Each row is a point on a landscape with many valleys, with its height.
From any point a ball rolls to the lowest of the 2 points nearest to it. It stops when none of these is lower. Distance is the straight distance between rows; heights are no part of it.
duva: [-20 -30  -3  34   8   4 -34  -5 -16  -1   3 -23  -7 -11  27  22   1  17
 -14  17  26]  h=5.13
liseb: [ 28   0  21   7 -13  -5   4 -14  -1  -2 -15  26 -18  13 -10  14  23  -9
  28 -69  14]  h=6.54
loza: [-15 -20 -12  29  -9 -21  11 -11   2  12  30 -14   7  31 -16 -19  15   2
 -38   7   4]  h=7.06
gerab: [ 12   6 -35   6 -45 -26   9  -5 -16  11 -20  38 -18 -18  -6  27  19   8
  60 -35 -20]  h=7.36
rutu: [ 30  -9  -5  -1  -6   1  15   1  25   1 -31  12   4 -28   2  17 -15  20
  54 -15  17]  h=3.41
patov: [ 35  -9   2   8  -4  12   3  11  28  14  10  42 -24  42  12   3  10 -16
  14 -28 -11]  h=3.93
teg: [ 14 -26 -22  10   8   5  -7  -7   8 -13 -19  -5   7 -26   6  30 -35   3
  44  16  21]  h=4.33
Nat: [ 11  -1   7  11   7  10  20  10   2  24  -2  38  16 -24   4 -35  14 -17
 -20  36  -3]  h=3.63
gar: [  9   1 -47 -16  -2  22  23  12  -4 -14 -25   6 -10  24 -24  60  -4  21
  33 -11 -16]  h=7.45
duvut: [-26 -16  -6  46  -4  27   5 -19   0 -19  18  -7 -15   4 -12  18  10  -7
 -34  15   1]  h=6.00
Mim: [ 36   4  22  -1 -27 -14   0 -34  -4   1  13   0  15 -18 -11  24 -19 -31
   0 -33  10]  h=2.36
Geniz: [ -1 -13  14  -1  26   0 -27  33 -28  -6   6 -13  18  11   4 -36  -9  41
  -4  14 -13]  h=3.51
Nizu: [ -1   0   4 -15  -2   9 -19 -13  -7 -19  -3  21  -4 -10 -27  34 -14  -8
  44  -7  -1]  h=5.12
Sar: [-43   2 -13 -38 -22 -33  14   4   5  -7 -22 -47  11  17  13 -28  -4  37
 -61  51 -12]  h=3.15
nonu: [-11 -17 -19   8   0  -9 -18  -4   4  25 -10 -48  11   3  43  24   9  -9
 -51  24  59]  h=5.29
nuve: [-14 -15 -58  17  -6   5  12  25   0  -7 -12  -1  -5  -6 -21  30  22  15
  39  -9  -8]  h=6.69
Pugo: [ 13 -24 -21  -9  -2  -1  -7 -15  12  -6  21  11 -19   2 -14  -5 -11 -13
  -8   0  10]  h=3.67
difik: [ 10  -9  41 -31 -18 -13  -2   6   2 -21  28   8   0  29  -8 -31  -1 -24
 -33  23 -16]  h=4.82
timu: [ -8   0  11  -2   7   5   0   7  -6   3  20 -21   8 -30  20   4  -7  -3
 -44  19  -7]  h=8.09
seze: [ -4 -27  11  15 -24 -15   0   3  19   7  21  18   8  27 -29 -24  17   0
   4 -15 -10]  h=6.86
muv: [-36   9  -1   6  17 -14  -2   2   0  -3 -19 -46  27  12  28  12  -4   2
 -24  17  51]  h=5.16
Marap: [-50  -4  -8  17  -2  33   4  -7  -9 -33  14 -17   0 -15   2 -12   1 -21
 -50  -7   3]  h=6.84
Gedav: [ 23  -8   6  20  -4 -20  23 -13  12  -4 -10  -9 -11  -3 -28  30 -18 -34
  27 -34   1]  h=3.26
Zepa: [ -4  20  32 -27  -9   6   6 -20  -5 -20 -14  -9  63 -18   5 -21  -8  -8
 -21  -6 -25]  h=8.76
Rasov: [  1  15  -7  15  -3 -23  23  10   8 -13  -3   9   8 -31 -12  21   2  21
  58  -7  40]  h=2.27
gupon: [ -3  13  -1  12  24  23  17 -10   3   4  14  24 -16   8  13  49  23   0
  37  -8 -24]  h=3.64
pinok: [ 21   5  13   2  19  -5 -23  28 -11  24  -8  11  15   4   4 -33 -24  26
  16 -15 -29]  h=4.15
seli: [ 12  -3  14  20  -4  17 -11 -15  17 -12  23  25 -13  36  -2  20  13 -10
  46 -11 -20]  h=2.67
dakos: [  9  -2  13 -13  11  30 -23  35   8   2   2  -4   6  -3   4 -30  -7  10
  -8 -46 -16]  h=5.20
suke: [-22  10   7  -5 -10 -36   2  -1  -5  11 -18 -57   9   8  31 -20  -7  17
 -57  44  15]  h=2.73
Tarob: [ 42  25 -23 -18  12 -12  -5 -20   3  24   4  18  20   8 -18   2 -13  20
  25 -21   8]  h=8.25
mavel: [-61   6   2  -6  17   9  21  37 -28 -19 -19 -21  16  -2  38 -46  14  10
 -40  13 -34]  h=8.97
lolus: [-34  -9  -2 -30  -7 -22   0  16  -2  -8  15 -10   6   4  27 -21   2  14
 -51  72 -17]  h=3.66
tera: [-27   7   5  19  29  -7  19  11   4  -8  -4 -20  21 -24 -15   4  -4  28
  23  -2  44]  h=2.87
Nuzos: [ -7 -21   4  18  17 -17   2   8 -10 -15  17  13  -4 -11  11 -10  25  15
   1  11   7]  h=3.37
ruviv: [ -9  -3   4 -20  12  17 -18  -5  -6 -21  15  -5   7  -8 -24  -6  -1  -9
  37 -33  25]  h=5.48
kaga: [ 15   5 -35  -6 -24  -3   7   2   8  13  -8  22 -45 -35 -47  50  11   2
  34   3 -11]  h=8.66
peme: [ 28  14  29 -25  -9 -17 -18  -1  -1   7  16  34  17  34   1 -29   7 -12
 -17   4   5]  h=5.17
kamo: [-10  -8 -36   9  40   5 -25  12 -10 -19   1 -32 -11 -25   0  17 -20   6
 -20  27  55]  h=4.69
vopas: [  8  -1 -27  14 -23 -21  -7  -6  -1   2   0  26 -10   1 -24  -6  22   7
  45 -52  -2]  h=6.95
gim: [  2  -6  -9 -21  25  -7  -5  13  -7 -14  -3 -37  25  -1  -6  15 -24   4
 -24  25  48]  h=5.01
tok: [ 42   2 -12  15  -3  -1  14 -17   6   3 -31  13 -44   8 -15   3  -6 -42
  36 -29 -11]  h=4.67
nep: [ 29  21  18 -11 -18   6  11 -20  22   7  17  22  15 -18  12  -6   7 -34
   6 -40   9]  h=1.14
vatig: [-26  43  16 -18  -8   1  43 -18   4  -6 -12 -14  40   4  -1 -35 -10  -5
 -45  14 -35]  h=8.96
nimeb: [ 15  29  10 -15   2  13 -13  -9  28  10  -2  46 -12  18 -13 -20 -21 -23
  51  23  28]  h=4.85
dob: [  6  13 -34  23  -1   3  -4   7 -12 -25  25 -37   4  -4   7  37  -9  22
 -44  -9   8]  h=7.42
guzo: [ -2 -30  10   3 -16 -17  -6  27  25  27  14   9 -16   2 -21   5   1  17
  39 -18 -16]  h=6.52
Lim: [ -6   8  51 -12  -5   8   0 -37 -15  -4  10  13  23 -16   5  -7  -4 -19
 -29   0 -18]  h=8.57
maras: [-24 -12  17 -23 -21 -20  14  12 -15 -22   7  -7  -3  10 -13 -25   4 -14
 -53  48 -29]  h=4.25
Lod: [-19  13   2 -14   7  17   2  25  -6 -24  -9 -23  27 -15  17 -38  -9  23
 -38   9 -44]  h=8.50
kipu: [-14   6  24 -30  -9  35   7   9   4 -20  -9 -17  21  14   6 -44  16  17
 -31 -19 -57]  h=7.89
besub: [ 13  -5   9  23   5  22   5 -15  15  37  21  40   3   1  13  -2  19   7
 -16  28 -16]  h=4.66
dalel: [-76  16 -19 -24 -10  -1  29  10   9 -30 -30 -36  15  -2  37 -26   4  -4
 -44  16 -43]  h=9.40
vodo: [ 51   6  19   4 -22 -13 -14 -20   0  16 -24  35 -63  24  -1  13   6 -41
  34 -50   4]  h=5.88
gobe: [-14  51  43 -25  18   4  30   6  15  -2 -10  16  19  22   3 -35   5  -1
 -14   9 -33]  h=9.18
vumab: [ 28  -5 -30  -5  19  19   8   5   0  21 -16  11  10  33 -21  21  -6   5
  29  -9  -6]  h=7.99
lak: [  7  -6 -20  17  34   3  -4  32   2   0  16  -7 -18 -18  11  21   4   2
   8   9  30]  h=4.09
lat: [ 24  20   5  -6 -17   4 -36 -10  31  23 -10  37 -23  18   9   9  -8 -11
  67  -9   5]  h=5.36
Tad: [ -9   7   0 -12  32  28  -5 -14 -15  13   7 -23   2 -12 -27  12  -6   3
   4  -7  16]  h=5.38
luner: [ 28  17   9 -21 -22  -4 -14   3  -1  13   3  37  -6 -17 -13 -25  -3 -17
  15 -26  18]  h=2.78
dasa: [ 46   5  -6 -12   8 -12  -3  -4  -1  -7   5   5 -48  13 -30  -9 -10 -28
  12   0  -2]  h=4.86
kif: [-25 -21 -38  35   9 -16 -22 -10 -14  17 -15 -40 -23  -2  22  40   0  18
  20  30  22]  h=5.37
beke: [ 28  20  13 -10  19  11  -7  -1   1 -12 -16  58 -12 -13   4 -26  -4 -13
  33  -9  24]  h=3.99
Vuk: [ 24   7  13 -14 -14  -5 -30  12  19   1  13  43 -21  57  24 -18  10 -21
   6 -10  21]  h=4.83
tadis: [-16 -17 -34  43  16   4  -6 -13 -11  19  -2 -29  -8   1   0  20 -14  14
  29  -2 -15]  h=5.64
temur: [ -5 -20 -14  18  -1   0   2  24   0  31 -11 -23 -14 -19  -6  22  -1  17
  55  -5 -15]  h=6.06
vomik: [  5  16  12  15  23  22  19 -17   4   7  10  13   7  -4 -20  17  15   1
   5 -24  -1]  h=4.68
fere: [ 45   7  22 -19  -9  -5 -36  -6  12  10 -11  52 -38  33  16  -8   9  -3
  40 -13  39]  h=5.27
Kavu: [-30  -6  15  45 -11   0  -1 -23 -19   8   2 -28  -4  -4  12  13  14  20
 -51  20  21]  h=5.43
monar: [-17  -1 -45  24  -8   5   8   3 -11   8  14 -37  16  27  -1  12   1  -1
 -52  12   3]  h=7.21
rufi: [ 11  -3  -2  -4  19   3  13   4  -6 -13  -6   5   4  -1  -3 -31  -4 -20
  -7  22   5]  h=2.37
suk: [-17 -18  31 -10  -6 -37  11  13  -5  -2   9 -56  16 -16  23 -37   0  31
 -42  30  -5]  h=2.09
fal: [-44   7  10 -10  10   9  12   5 -17  -5  14  -4   8 -19  13  -7  19 -33
 -64  14 -26]  h=7.63
tiko: [  0   0  18 -11  -5  40  -5  -7   3 -10  21 -13  -1  -5   8 -39  -1  -4
 -48 -37 -31]  h=6.74
Pab: [ -9   1  30  -9   6  17  15 -11  -5  22  21  16  29 -33   2  29  -7 -12
 -29  10   9]  h=8.36
teno: [ 11   4 -22 -17 -51 -12  -5  -8   8  21 -28  10 -39 -19 -12  37   8  11
  62   1 -31]  h=7.88
Boke: [  1  -2  -2  -9  22 -12 -14 -13 -21  -8  -7  -4  -7 -15 -11  39 -24   6
  31  37   9]  h=4.73
Fov: [-11 -35   9  17   5 -16 -10  14 -25  -1  -4 -39  26  -3  23 -32  -7  18
 -21   8  -9]  h=2.92

Where does a ball stop that starts at each point below?
kipu => suk
Zepa => duva
loza => duva
peme => suk
vumab => duva

Call two points neighbours if one is among the 2 nearest of the other. Go from one point of each pair to the other, from neighbour to neighbour, staying as low as possible. Name the highest point that can't be avoided.
nep, rufi => dasa
duva, suk => nonu
suk, seli => peme
rufi, seli => vomik
